Points on a hilly landscape, in no order, each with its height.
A ball rolls from a point to the lowest of its 2 nearest points, and stops where none of them is lower. Distance is the straight distance between rows; heights are no part of it.
Z912: [106 142  93 120  87 134 118  77 136 141 117 172 127 154 125 198 148 119
  86 154 137 106 148 134 196 122 121 111  96 142 149 110 111 148 137 153
 108  79 156 119 121 142 139 122 106 148 136  76  92 135 156 162 106 129]  h=66.7
Z397: [ 89 126 154 137 127 102 173 132 140 158 107 124 152  94 141 157 131 127
  79 186 113 134 161  90 149 139 155 126 108 144 133  75 125 161 112 111
 138 175 114 110 168 138 134 122 181 119 177  98 150 131 142 160 115 144]  h=33.8
Z313: [131  97 123 157 131 170 138 169 158 138  32 134 152 132 121  94 108 181
  74 158 173 158  83  71 105  98  91 162 137 115  91  74 125 141 107  96
  94 133 112 154 162 176 128 126 166  92 152 133 112 116 142 125 143 156]  h=51.4
Z536: [104 103  91 130 121  89 142  74  95 129 123 167 149 155 137 171  98 142
  93 144 100 119 138 143 198 107 146 134  91 142 163 155  95 142 159 146
 127 108 159 140  74 142 172 122 126 143 161  95 121 136 133 142  98 119]  h=63.5
Z966: [150 172  93 178  92 131  90 123 104 128 137 126  99 142  88 180 127 105
 116 130  85 128 134 117 126 135 122 109 109 143 179 116 120 107 101 125
 106 141 138 135 167 126 102 127 135 159 121 133 120 139 128 152  89  84]  h=34.4
Z817: [171  91 110  93 162 121  90 114  81 154 172 125  97 145 152  61 144 142
 136  99 135 127 108 139 129  95 111 144 173  98 108 132  99 138  76 152
 130 141 149 140 145 147 120 115 110 140  82 148  97 114 144  79 160 137]  h=61.8
Z522: [ 99 171 140 135  98 147 114 158  96 107 132 108 106 121 106 168 192  93
 111  86 129 163 185  96  90 137 150 101 141 144 142 101 139 112 102  89
  98 147 130 110 169 221 137 117 172 186 104 104 122 172 107 161 159  57]  h=46.7
Z754: [122 141 125 175 150  90 115 129 150 128 111 146 108 175 160 174 132 125
 132 160 100 119  90 129 147 153 113 109 135 123 131 194  83 138 141 131
 175 131 141 131 194 114 106 140 104 151 114 109 127 137 155 158  96 159]  h=25.5
Z317: [124 164 147 103 110  98 145 130 124  87 208 142 111 135 160 193 173 120
 187 112 104 140 182 184 152 150 194 125 130 122 155 163 170 111 159 126
 125 108 147 119  73 130 191 159  81 149 119 111 139 132 106 169 119  78]  h=28.0
Z587: [129 151 164  89 121 126 153 175 125 124 202  97 111  71 143 122 155 134
 170 140 133 132 145 107  82 117 163 173 172 159 109  77 169 111 103 126
 103 158 113 105 117 142 151 142 152  91 114 124 189 110 120 172 179  90]  h=40.1
Z153: [114 144 149 143 173 156 161 123 145  97 151 146 136 116 102 128 117  97
 194  89 126 105 138 170  72 141 163 100 135 157 121 159 159  74 181 145
 118 101 134 146  55 101  99 149  99 139 116 147 154 123 100  78 104  97]  h=71.9
Z264: [146 149 149  68 103 136 128 157 149 149 162  69 106  83 132 137 173 129
 149 120 112 109 224 139 115 168 115 102 150  90 102  72 161 139 104 123
 158 145  97 117 132 122 136 146 115  86 134 109 140 122 130 127 129 140]  h=10.7
Z65: [146  90 144 109 124  90 108  93 123 111 161  81 151  99 136  78  91 128
 135 118 130 127 128 140 112  79 147 168 133 137 163 192 100 131 115 184
 161  95 108 118  76  64 137  92 139 116 117 135 150 129 112  80 109 143]  h=44.8
Z748: [104 121 159 100 159 105 177 104 147 126 186 173 124 109 163 148 140 151
 184 137 149 146 117 173 165 153 149 134 127 126  76 128 162 111 174 137
 137 131 153 117  64 105 152 170  85 133 158 104 158 123  99 142 149 126]  h=87.2
Z737: [148  81 132 156 120 173 148 195 128  93  78 102 162  91 125 107  99 177
 124 126 111 128 144  94  57  80 140 168 121 133 127 121 141 141 154  83
  70 122 122 185 125 178 154 124 155 109 169 158 176 129 117 150 148  90]  h=61.5
Z939: [156 106 128 159 106 142 113 184 149  91  76 108 150 147 130 112 133 174
 116 154 163 145  62 101 131  70  84 207 185 138 150 171 127 140 114 125
 113 104 118 126 172 162 157 114 145 105  89 129 148 153 114 196 160 115]  h=66.9
Z440: [ 85 151 122 171 152  98 130 103 131 150  71 191 129 189 124 169 103 140
  96 175 132 127  60 106 193 161  78  96 114 135 105 110  86 133 153 116
 135 162 145 150 161 105  87 156 143 114 146 104 119 123 163 115  84 166]  h=34.6
Z335: [172 135  93 103  95 119 131 160 152 139  88 114 147 151 114  89 100 165
 147 146 148 104 103 164 182 192  90 102  94  58 114 128 176 154 138  98
 164 125 122 125 143  80 142 135  63  72 142 173  81  95 136 124 133 184]  h=87.4
Z562: [137 139 110 137 113 163 195 180 180 131  70  91 178  99 125  74  99 160
 139 150 153 116 133 127 101 171 118 141 129 100 103  76 187 127 151  93
 150 140  95 111  85  88 121 132 137  44 167 155 136 114 115 112 136 165]  h=26.0
Z607: [148 148 144 154 162 149 155 191 126 130 152 121 113  92 135 109 115 128
 160 146 101 124 110  94  63 132 155 165 168 141 100  77 154 121 127  96
  74 188 117 123 152 132 118 150 149  90 118 184 181 102 147 171 166 107]  h=42.5
Z667: [167 104 105  83 116 134  80 105 136 178 129  83 123 107 110  78  98  99
  94 119 135  75 150 148 129 126 107  82  74  89 127 106 115 158 115 156
 120 110  92 152 132  61 126 100  78  81 147 151  77  77 168  61 117 206]  h=64.2
Z412: [150 113 120  87  99 183 139 111 144 121 108 123 115  81 114 115 137 153
 135  77 147 122 177 156  95 124 100 124 101 113  81  92 170 122 162 114
  82  91 111 157  79 169 138 149 107  91 162 117 117 140 115 118 140 106]  h=73.2
Z499: [144  95 172 115 128 142 132 118 150 101 151 119 148  88 149  80 118 133
 139 133 190 179  96 113 101  94 151 203 129 179 127 150 184 139 120 123
  96 106 108 116 108 153 147 109 141 127 121 136 152 113  91 185 208 116]  h=34.5
Z253: [167 136 141 146 147 115 102 162 134 113 182 138 121 116 164 161 109 113
 181 121  57 109 131 138  85 127 176 116  98 116 160 188 138 138 174 103
 107 134 147 169 134 120 161 134  71 166 126 158 152 115 146 177 108 116]  h=19.4
Z12: [134  92 105  99 141 145 130  84 151 163 134 129 160 106 131  84 103  97
  96 161 186 111 112 127 158 121 125 137  66 156 128 111 153 164 121 155
 104 106 111 125 110  88 133  80 112 110 147 139  94  59 144 114 163 172]  h=33.2
Z179: [ 94 126  89  83  82 155 154  77 100 111  87 151 131 164 117 136 159 152
  93  90 161 136 172 177 195 121  99 110 110 106 130  97 127 102 126 141
 127  88 142 106  66 167 134 136 142 149 137  97  70 167  97  90 126  96]  h=80.9
Z486: [132  69 131 123 155 122 133 133 147 121 119 108 156  99 158  81  82 137
 126 139 121  89 114 129  81  90 150 133 117 129 130 187  89 164 163 144
 143 105 120 156 107  95 128  94 128 143 135 147 147 110 140  86 128 162]  h=33.1
Z554: [106 132 125 109  91 138 190 164 180 118  90  67 167 101 129 109 155 147
 123 141 162 138 187 145 131 195 114 117 126 113 112 101 182 129 117 108
 185 133  79  95 112  96 120 110 172  69 157 123 122 129  91  96 124 155]  h=32.6
Z666: [137 109  95  98 123 123 115 100 119 153 149 119 145 112 121 121 103 109
 112 120 121  60 168 160 138 117 140  86  99 120 133 125 111 153 159 163
 122  92 134 150  63  79 134 112  82 116 139 121 101 104 170  62 121 150]  h=60.1
Z696: [111 146 155 126 112 140 113  72 152  79 163 138 131 110 123 160 142  96
 154  97 151 165 132 164 112 128 162 134  93 172 154 185 175  92 164 139
  99  73 122 119  69 145 146 117  99 162 126 122 120 146  66 168 108  94]  h=35.6
Z847: [165 144 121 117 158 152 113 167 166 134 139 142 124 123 140 141 109 124
 196 110 111  61 117 146  93 146 135  98 138  92 119 173 138 139 198 113
 116 103 159 144 108 117 140 158  49 117 100 145 140 122 158 141 131 127]  h=12.6
Z368: [ 90 116 181 153 174 123 121 181 136  94 100 179 150 161 134 149 141 146
 139 152 145 169  64  83 149  90 105 175 161 174 138 157 117 104 142 133
  90 141 120 145 136 147 157 129 190 147 108 118 170 103 123 142 107 113]  h=56.6
Z461: [124 114 129 149 149 159 130 124 116  85  94 125 151 113 106 119 104 132
 138  78 105 107 147 138  61  83 153 127 123 145 146 175 110  94 180 140
  97 102 137 175  69 131 112 118 137 150 125 155 162 146 111  68  86  81]  h=68.3
Z879: [161 142  96 162 168 139 136 132 137 173 130 107 124 105 132  60  50 103
 129 143 107  96  75 120  63 157 146 110 125  99 105 115 119 138 141 114
 155 179 109 129 155  62  66 127 103  93 117 199 120 107 164  92 118 193]  h=82.0
Z370: [ 98 127 140 158 154 118 141 120 117 100 127 138 105 163 137 151 169 100
 127 109 104 123 119 132 137 119 144 130 167 155 155 174  66 117 122 154
 175 116 149  96 145 138  98 130 148 185  82  94 133 168 128 116 122  95]  h=36.5
Z196: [164 145 132 154 119 109  72  77  90  94 204 149  77 152 127 153 150  85
 158  66  67 169 109 160  94  90 166 138 161 140 178 198 108  81 109 135
 141 116 144 128 120 135 123 125 100 169  79 139 118 174 111 130  85  69]  h=44.2
Z359: [123 154 148 183 154  76 113 110  80 139 139 152  74 180 116 132 130 119
 138 113  55 155  98 120 123 145 122 110 156 118 128 131  67  90  74 114
 164 199 147 126 196 114  63 150 169 144 104 149 135 147 146  89  72 139]  h=59.8
Z138: [132 114 129 179 196 160 152 159  94 112 133 143  91 103 128  93 118 100
 138 134  86 128  67  87  69 116 142 159 170 170 109 103 103 107 125 112
  88 187 131 114 169 162  77 155 168 134 107 173 164 134 152 152 173  90]  h=45.8
Z432: [127 171  99  86  89 142 129 144 163 140 115 121 130 146 115 180 158 131
 129 151 146  55 185 142 179 159 116  71 128 100 129  73 130 141 128 171
 129 100 141 113 125  92 130 152 106  87 114  95 113 104 171 101 123 141]  h=89.5
Z320: [132 145 150 106 107 113 137  94 161 108 162 143 143 116 131 169 118 121
 171 113 123 134 173 188 149 159 152 102  79 117 142 174 184 115 193 125
 120  84 128 128  46 115 169 147  62 126 165 118 123 125  89 158  97 127]  h=31.4
Z272: [101 143 133 143  85 171 141 159 157 137  65  70 129 103 108 120 181 134
  77 115 185 164 172  88 100 166 106 120 133 136  91  67 169 128  82  88
 131 135  93 109 185 188 103 100 186 117 130 109  90 149  97 143 174 140]  h=40.9
Z779: [152 139 118 169 161  70  81 131  64 145 178 127  95 164 117 133  90 100
 146 116  45 114 118 127  95 114 142 109 127 112 155 153  72 103 103 136
 156 177 136 167 149  69  88 132 136 134 101 165 150 118 162  53  72 135]  h=55.2
Z982: [108 142 116  72 110 139 150 113 146 141 146 143 113 140 150 164 179 161
 152 125 166  97 179 185 189 167 108  88 147  89  74  88 124 128 144 170
 141 100 153 109  87 105 125 185  88 107 139  69 131 134 140  91 138 147]  h=88.8
Z676: [134  91 130 126 154 154 146 161  89 100 111 117 153 115 123 112 116 151
 139 114  98  97 170 113  81  91 155 126 128 133 129 130 132 136 157 108
  92 136 135 179 100 160 136 108 153 153 145 167 167 101 144  88 144  87]  h=64.3
Z250: [131  68 132 104 160 138 150 152 161 148  86  90 164 116 156  81 121 139
  94 157 154 113 145 115 128 118 129 123 115 117 130 150 115 184 120 130
 161 124 104 134 152 123 141  85 142 127 148 137 114 105 146  90 146 185]  h=21.8
Z144: [129 106  93 143 152 132 185 176 157 123  81 110 161 158 145 115 112 145
 130 163 129  85 116 149 147 164 129  94 120 110 149 186 118 172 155 123
 189 122 127 127 149  85 120 103 105 146 112 150 104 114 146  84 136 154]  h=9.8
Z983: [156 125  96 101 153 127  93 100 118 142 174 139 117 145 117 100  96  99
 169  73 128  68 122 183 109 117 155  88 111 104 133 190 120 129 185 157
 123  85 147 158  38  83 118 119  46 140  97 169 111 107 154  53 136 130]  h=56.3
Z866: [127 164 182 117  81 116  56 179 114 132 159  89 106 138 104 136 197 111
 122 117 156 191 148  79 100 100 126 157 177 137 146 107 138 109  22 115
 114 143 107  95 217 194 156  97 176 148  75 128 125 133 101 186 142 123]  h=52.9
Z859: [146 142 168  58  87  85 102 148 136 151 195  66 121 103 125 150 171 107
 120 139 115 142 218 149 155 147 137 104 122  94 149 113 170 150  68 139
 163 141  70 117 147  99 188 118 123 103 146 119 119  91 134 135 115 157]  h=4.4
Z502: [182 141  95 116 131 178 111 125 162 182 119  95 101  78 123  41  66 122
 123 109 133  78 110 118  41 138 128 133 142  87  72  78 130 140 141 118
 104 129 105 120 126  96  85 143  89  49 132 179 114 110 166 104 138 193]  h=79.0
Z28: [110 149 110 209 153  94 152 140 135 151  70 177 139 173 119 180  83 129
 126 179  80 128  91 134 172 189 111  60  70 101 136 135 107 155 182  91
 145 192 141 169 176  74  86 161 103 126 159 146 142 121 169 123  98 169]  h=27.1
Z113: [145 116  91 207 128 118 113 178 113 103 105 118 134 120 119 115  56 148
 126 148  53 105  78 113  77  93 111 168 104 138 172 169  72 128 161 100
 110 144 135 176 134  95 114 135 138 118 136 159 183 146 136 141  98 122]  h=39.1
Z503: [ 99 130 106 163  67  98 118 125 115  95  78 160 143 171 114 176 134 142
  81 152 120 158  98  86 196 114  93 173 115 141 186 147 100 142 106 105
 137 125 145 100 160 156 164 109 179 144 139 103 127 166  98 223 104 108]  h=72.6
Z998: [ 93 127  85 104  93 142 170 128 105  84  70 162 158 184 116 157 156 165
  97 136 197 151 128 136 229 121  91 143 141 129 143 116 144 131 122 126
 133  98 145 100 103 160 164 119 176 143 118  96  93 145  93 135 157  85]  h=82.9
Z619: [166 138 111  78  86 168 130 184 178 143 107  83 140 111 100  66 124 126
 161 113 160  66 156 158 133 180  87  94 105  60 114  94 170 139 136 108
 137  91 105 101 113  72 138 113  72  48 128 155  91  94 152 102 144 191]  h=88.6
Z321: [174 131 138 106 118 119  48  80 102 149 187 118  85 114 135 110 144 109
 129  95 117 148  99 112 114  86 107 162 162 128 132 147  97 112  74 166
 128 110 136 114 156 135 119 124 113 140  85 128 107 146 129 143 124 129]  h=58.3
Z900: [117 110 155 148 126 115 115 158 121 130 125 140 134 133 141 118 134 133
 110 172 149 157  62  75 150  91 114 204 153 173 146 137 126 147 101 125
 114 137 125 108 178 172 157 107 154 144 110 116 148 122 118 232 180 117]  h=68.9
Z403: [157 176 135 122 143 131 104 210 155 142 136 132 136 138 116 157 113 132
 186 143  98  76 132 114 106 140 122 107 148  98 120 121 138 116 149 116
 102 149 144 149 147  96 146 147  99  96 102 155 173  94 160 143 106 133]  h=5.8
Z371: [130 127  98 145 160 129 110 117 142 167 126 163 143 145 132 129  97  96
 106 189 151 101  75 102 163 121 118 124  88 168 125 117 133 163 150 143
  99 137 128 159 150  93 113 108 110 129 120 144 106  67 173 129 142 164]  h=25.6
Z885: [148 184 107 137 164 145 130 163 136 148 126 150 119 157  98 127  96 109
 178 118  98  60 126 126 102 177 116  67 149  98 107  98 118 120 139 127
 125 167 150 145 151  78  81 173 108  91  89 163 154 108 170  56 116 136]  h=13.1
Z863: [167 128  95 130 150 132 103 102 105  97 147 162 109 162 120  99 112 133
 176  73 138 140  96 179 121 117 131 130 131 117 127 217 146 108 160 141
 126  96 142 161  73 105 114 122  79 147  82 173 102 129 113  84 123  99]  h=52.5
Z699: [119 144 181 137 129  72 111 118  88 145 199 129 119 116 127 181 131  81
 113 163  79 161 153 105 153 119 172 119 114 156 181 112 106 127  87 134
 146 183 122 127 151 100 166 122 153 167 137 121 139  98 139 157  83 108]  h=19.2
Z289: [141 149 100 163 129 148 110  80 117 132 100 141 101 145  88 129 118 110
 117 111 115 116 108 134 109 132 110 107 120 150 124 125  99  94 127 138
 124 115 141 136 143 125  60 128 119 134 107 135 112 160 132 102  93 105]  h=41.5
Z500: [104 143 131 112 134 118 169  91  94 134 155 122 123 135 117 149 148 118
 137 118 127 130 188 172 168 164 144  84 126 125 125  91 150 109 108 147
 168 153 133 109  97 109 108 143 131 148 145 108 120 133 116  75 121 102]  h=77.2
Z327: [106 133 141 125 153 106 144  42 121 159 177 132  97 136 130 148 133  81
 140  99 133 126 156 195 131 150 158  59 111 119 114 125 109 104 131 177
 175 112 148 115  80  78  90 161  79 160 148  87 109 139 134  62 101 128]  h=75.7
Z7: [123 157 132 144 138 170  88 104 108 105  82 164 100 160  98 137 152 118
 129  56 140 149 116 111 104 106  95 119 154 137 115 124  95  80 116 115
  87 119 149 129 152 194  91 141 152 156  85 111 114 185 108 118  99  80]  h=48.5
Z680: [126 139 155  86  71 128 106 161  96 133 176  45 106  96 118 116 191 129
 100 122 156 156 184  95  99 100 131 162 170 135 137  73 153 129  44 132
 114 126  95  96 156 188 168 108 166 120  95 110 130 130 110 177 194 100]  h=51.0
Z645: [166  94 130  88  98 186 134 105 156 139 139  74  93  41 136  71 149 136
 122  89 158 132 161 138  65 124 114 156 133 116  75  75 167 138 120 122
 107  82  95 114 100 162 120 132 107  74 158 122 122 152 116 152 192 142]  h=74.9
Z243: [101 152 113 131 124 145 150  78  91 105 133 151 115 143  97 160 151 110
 123  89 125 129 177 182 140 129 145 102 134 139 145 110 139  84 134 135
 118 106 156 113  77 171 110 145 128 175 121 100 110 166  95 108 122  53]  h=78.8
Z107: [133  71 158 121 150 181 127 150 137 124  61 121 154 130 128  68 134 156
  89 118 196 163 117  82 101  79  99 162 129 139  96 121 149 154 101 103
  96 115 107 153 146 211 148  94 167 144 138 142  98 108 122 118 185 138]  h=55.9
Z925: [147 125 106 166 111 181 176 153 158 126  71  84 137  63 112  75  80 149
 119 118 120 116 136 121  39 134 141 147 117 124 110  76 151 113 145  91
 119 129 107 131 108 126  88 131 141  70 158 162 142 151 123 126 128 127]  h=15.3
Z514: [109 132 169  83 102  87 120 116 100 156 198  86 132 113 125 153 172  90
  98 152 133 159 198 107 164 128 162 120 124 138 169  85 153 150  52 149
 159 167  98  93 151 119 177  99 170 161 128 110 116 102 134 134 149 111]  h=11.1
Z861: [129 128  72 179 141 112 147 149 147 132  63 151 147 198 131 163  85 151
 129 156 100  94 108 169 165 178 117  66  86  82 150 181 110 157 187 105
 180 127 153 163 130  88 118 135  77 134 133 147  95 128 164  91 109 162]  h=19.8
Z458: [110 137 138 162  69 116  83 171 106 117  96 116 135 135 111 153 158 115
  75 145 115 169 112  62 134  98 119 172 123 158 189 120 100 152  90  84
 106 123 138  99 199 196 154  93 172 178 123 100 122 155 110 243 145 110]  h=71.0
Z972: [107 159 153 142 151 168 120 144 159 107  87 169 134 146 123 154 164 137
 138 121 174 157  90 104 120 120 100 131 147 156  98 121 143  97 149 125
  78 118 128 132 142 161 121 150 153 135 106 113 134 131 112 135 107 102]  h=53.0
Z631: [ 84 110 139 183 139  97 114  59 118 122 123 158 126 122 137 158  88  79
  99 133  79 143  81 113 124 116 141 142  82 172 165 166  75 121 156 129
 135 118 144 128 129 130 109 120 133 178 169  90 135 157 116 175  72 137]  h=47.4
Z921: [134 178 126 172 160 100 129 167 145 142 132 131 104 166 143 148 100 134
 172 162  96  85  88 138 131 186 124  84 144  97 124 160  97 133 134 126
 178 161 149 131 191  62  84 165 104 113  99 154 145 109 174 108 105 171]  h=19.3
Z683: [102 124 118 126 164 142 176  76 149 123 143 141 133 118 114  93 122 111
 163 103 165 113 117 188 126 137 148  99 125 146 106 135 126  96 163 174
 152  93 143 113  37  68  83 129  93 139 142 114 131 130  98  53 130 130]  h=73.9
Z553: [154 140 107 121 124 140 114  83  97 103 171 159  88 156 125 121 166 119
 173  64 141 157  95 189 130 111 124 144 181 132 126 186 129  78 117 154
 148 101 153 103 101 133 101 150 101 152  68 134 110 184  89 112 131  79]  h=48.4
Z202: [145  88 115 134 103 166 122 180 139 113  79  86 145 108 128 111 144 161
  99 123 133 133 170 104  92 105 135 140 109 131 145 140 141 161 110 102
 103 101 125 148 157 192 160  90 140 150 131 143 111 145 121 154 173 109]  h=58.9
Z792: [137 142 119 150 101  87 146 127 142 158 112 110 146 133 131 157 109 119
  99 188  95 118 158 133 174 178 146  96  86 115 160 109 129 166 100 120
 176 170 120 108 188  80 122 115 127 116 161 134 112 119 143 141 105 164]  h=28.3
Z505: [124 164 116 152 143  88  77 104  73 140 186 169  93 191 121 182 129  77
 113 135  68 122 126 105 168 111 141 106 128 150 171 128  93 117  95 139
 128 166 152 149 159 108 112 130 138 181  90 120 125 105 171 130  92 103]  h=27.4
Z216: [107 117 190 120 133 120 130 147 149 113 133 110 137 115 145 113 169 136
 140 122 161 194 118 106 104 124 134 166 164 153 120 152 142 111 105 124
 150 137 101 107 154 151 129 105 184 137 117 119 144 139  82 139 115 136]  h=25.4
Z85: [ 96  94  99 172 132 108 131  70 139 127  74 159 158 115 126 148  61 128
  90 139 107 115  91 122 119 101 116 137  70 156 143 164  75 131 188 131
 124  90 146 155  90 133 125 113 126 122 171 105 135 165 130 117  80 144]  h=56.4
Z764: [117 131 142 147 175  82 129 116  95 177 139 172 152 154 144 148  97 104
 104 177  90 115 119 104 168 132 145 104  94 135 135  96 112 160 134 128
 112 214 130 173 169  98 125 133 124 141 149 139 145  72 176 119 118 155]  h=16.3
Z2: [144 136  74 202 135  74 105 159  72 132 155 137 111 172 116 139  66 115
 123 166  26  88  91 117 121 108 119 146 103 135 191 157  65 131 138 116
 140 167 137 177 147  66 109 132 126 140 122 148 175 115 164 129  91 136]  h=48.8
Z685: [ 85 146 139 103  90 166 146 129 110 135 107 110 136  98 101 148 184 114
  86 106 172 150 193 105 116 135 116 116 121 156 114  38 162 123 107 107
  96 125 113 107 129 206 123 116 194 141 128  87 112 153 113 145 184  81]  h=43.9
Z212: [133 129 155  94 124 141 112 119 148 147 128 106 118 108 145 130 163 128
 115 121 149 136 168 126 130 129 115 120 139 125 103 114 125 134 106 149
 143 113 116 114 154 147 124 126 142 134 127  98 120 135 129 128 119 145]  h=18.1
Z96: [102 110 152 162 189 138 145 110  95 120 155 140  88 109 137 115 137  91
 152 104  81 118  93 119  77 104 155 133 178 166 120 138  68 100 130 146
 141 146 156 102 155 159  78 145 143 169 101 116 161 177 141 123 140  89]  h=42.2
Z126: [107 102 109  87 139 137 161 112 166 122 141 176 144 136 152 143 148 170
 156 132 185 121  96 174 185 155 106 124 132 102  73 144 132 129 180 172
 141  71 162 102  47  88 136 166  70 122 154  77 136 141 116 121 164 146]  h=88.0
Z205: [114 152 112 137  55 130  78 103 147 128  78 140 134 148 103 178 151 137
  76 142 146 140 122  98 168 124  88 121 106 135 154 106  99 127  93 139
 128  90 126 105 181 140 116 105 161 128 135  94 101 152 122 176  77 149]  h=69.6
Z157: [ 92 126 148 128 120 124 135 171 133  98  70 139 170 174 110 135 140 178
 103 163 175 147 107  93 171 102  85 172 169 145 142 113 122 115  99 144
 113 128 119 121 134 146 164 127 210 101 115 106 159 112 106 125 112 108]  h=60.4
Z615: [153 132 150 111 148  89 131 133 111 125 204 147 100 130 173 151 143 119
 194 125  87 135 134 160 121 139 167 122 146 120 127 168 137 119 132 136
 156 141 149 124 130 109 154 152  85 150 106 141 140 123 143 139 124 114]  h=24.5
Z365: [173 162 137 110  63 112  49 129 111 134 176 101  82 149 115 151 183 121
 131 112 127 166 145 122 138 114 113 136 178 107 149 135 126 105  37 153
 142 119 111  96 201 142 142 113 133 131  82 144  97 143 112 180 106 124]  h=55.1
Z807: [143  92 167  95 138 129 156 139 140 126 172 101 137  59 170  70 100 149
 132 155 119 134 130  95  82  99 173 196 136 143 103 104 164 157 123 116
 110 148 110 130 102 152 156 124 141  99 162 143 177  87 129 178 195 130]  h=37.6
Z722: [149 135  95 184 135 150 157 159 105 121  93 103 118  90 106 107  81 132
 136 137  54 100 125 131  59 133 145 125 119 128 141 100 108 104 140 104
 114 154 134 144 148 124  84 146 126 116 143 171 162 153 139 131 109 100]  h=26.8
Z180: [163  97 123  67 145 181 131 106 167 163 143  89  98  58 148  38 138 138
 117  98 165  97 134 135  78 127 111 136 149  80  34  64 136 153 128 140
 121 113 101 121 111 118 100 150  88  68 172 121 120 117 148  94 175 199]  h=76.6
Z17: [122 124 126 117 151  98 178 152 135 159 118 154 169 149 143 146 114 138
 127 192 121 112 132 129 206 167 134 105 107 120 115 102 147 165 145 123
 136 187 130 142 143  90 147 140 115 101 157 132 145  85 159 139 143 146]  h=22.6
Z463: [139 166 107 154 124 128  93  60 112  92 194 168  99 162 129 177 138  83
 140  95  87 143 119 172 127 110 177 128 119 141 182 193 137  94 162 127
 104  75 150 145  70 142 136 139  69 184 108 120  99 157 103 169  91  72]  h=39.8
Z160: [157 125 139 142 161 137 144 116 141 170 129 114 118  99 141  65  98 125
 115 139 127 169 103 120  93 160 142 124 115 119  93 114 159 139 104  94
 145 189 103 125 170 111  86 121 132 129 146 192 100 107 130 115 129 181]  h=84.3
Z579: [115 164 123 144 131 103 106 106 123 113 133 160  96 217 150 183 178 117
 147 112 134 127 112 146 179 150 127 101 177 112 127 187  92 116 109 154
 178 118 156 112 164 120  96 142 123 170  76 101  92 138 138 112  94 129]  h=31.1
Z559: [156 113 101  80 130 158  95  76  89 140 136 146 100 101 126  99 109 137
 136  72 138  95 138 151 107  87 114 123 127 111  76 107 112 117 157 153
  66  94 149 163  79 160 125 153  90 116 132 128 123 133 138  85 140 105]  h=70.6
Z91: [138 169 101 112  74 144 132 148 173 137 110 105 148 138  87 140 118 102
 159 130 150  46 150 160 162 180 108  70 100  93 145 114 157 118 151 149
 156  82 125  85  90  32 126 122  68  78 117 135  92 102 151  98 107 164]  h=89.6
Z510: [110 150 159  85 103 138 121 132  84 137 212  77  81  81 119 137 204  95
 127  83 136 175 195 111  83 142 146 127 168 137 110  77 160 106  65 109
 132 157 115  93 160 209 141 129 154 146 106 108 107 167 106 154 195  73]  h=49.1
Z80: [ 84  65 138  62 131 107 173 103 108 112 129 155 169 128 150 137 133 173
 111 135 158 152 152 108 209 103 136 165 124 124 129 126 138 161 128 126
 116 120 142 121  67 187 223 117 179 131 176  78 153 127  98 145 174 115]  h=85.5
Z314: [153 103 120 118 153 104 141 136 143 164 108 122 131 138 150  55 101 169
 131 148 144 149  82 148 151 175 105 109 117  75  85 143 149 157 123 102
 175 172 115 141 161 110 120 133  86 106 140 174  89 105 136 100 143 202]  h=86.1
Z139: [103  89 155 140 128 125 130 166 139  85  50 140 173 148 125 132 113 194
  98 156 171 185  46  81 162  71  78 208 172 125 132 152 130 145 126 118
 116 108 111 133 132 185 201 134 176 108 138  98 149 160  93 173 133 116]  h=64.1
Z589: [116 145 117 150  97 154 169 163 169 108  68  97 144 108 108 145 153 147
 116 127 145 155 173 139 107 185 114  98 111 129 116 110 171 113 131  88
 145 134 105 116 158 155 107 119 149 115 152 132 111 161  89 144 124 119]  h=37.2
Z167: [164 105  95 111 149 106  54  85  62 158 141 132 101 139 119  84  89 146
 121  88 114 102  92 131  95  74 107 139 133 110  98 142  76 126 139 147
  93 130 146 185 107 140 114 132 105 118 104 156 127 125 150  67 117 134]  h=66.4
Z119: [122  77 132  84 142 116 117  86 148 118 158 131 158 127 147  92 126 125
 123 120 187 119 127 143 163 107 122 148 107 149 135 184 125 152 132 191
 128  74 115 115  69  87 151  95 119 135 129 118 110  94 112  83 138 169]  h=40.6
Z658: [121 135 115 165 141 109 116 155 140 144  59 143 146 167 117 107  95 169
  85 180 130 121  61  79 153 123  82 143 139 120 110  93  87 131 109 126
 114 157 116 153 176 116 104 132 172  88 136 130 133 108 151 102  97 168]  h=43.7
Z220: [ 53 113 145  98 108  99 172 113 105  92  97 171 175 158 132 168 150 147
 103 131 175 186 135  97 216 128 109 158 132 153 150 116 143 127 118 117
 128 134 145  78  95 190 199 118 209 158 152  81 141 146  65 167 143  94]  h=84.4
Z963: [ 92 129 174 112 114 120 114 104 119 106 169 136 135 103 134 133 169  90
 136 122 181 195 114 105 139 120 141 168 127 182 136 135 163 116 119 120
 120 116 115  88 129 164 144  95 162 177 120 110 119 135  77 185 167 110]  h=30.4
Z533: [ 95 105 173 155 138  97 149 109 131 134 127 119 140  83 161 122  95 112
 106 147  87 163 118  94 120 124 163 166 106 156 138 139 107 128 132 107
 143 162 117 100 151 150 130 119 165 144 185 113 152 148 103 175  95 144]  h=39.5
Z994: [ 90  83 163  68 159 128 191 119 144 115 152 157 156  98 174 127 146 179
 144 134 156 166 139 120 157 125 138 159 136 133  76 121 170 148 163 122
 129 136 122 142  63 157 178 143 142 129 194  90 170 128  91 134 167 126]  h=86.4

For each start below, name the point where the ball stops.
Z432: Z144
Z619: Z925
Z503: Z764
Z321: Z925
Z179: Z144
Z737: Z144
Z900: Z859
Z196: Z403
Z138: Z403
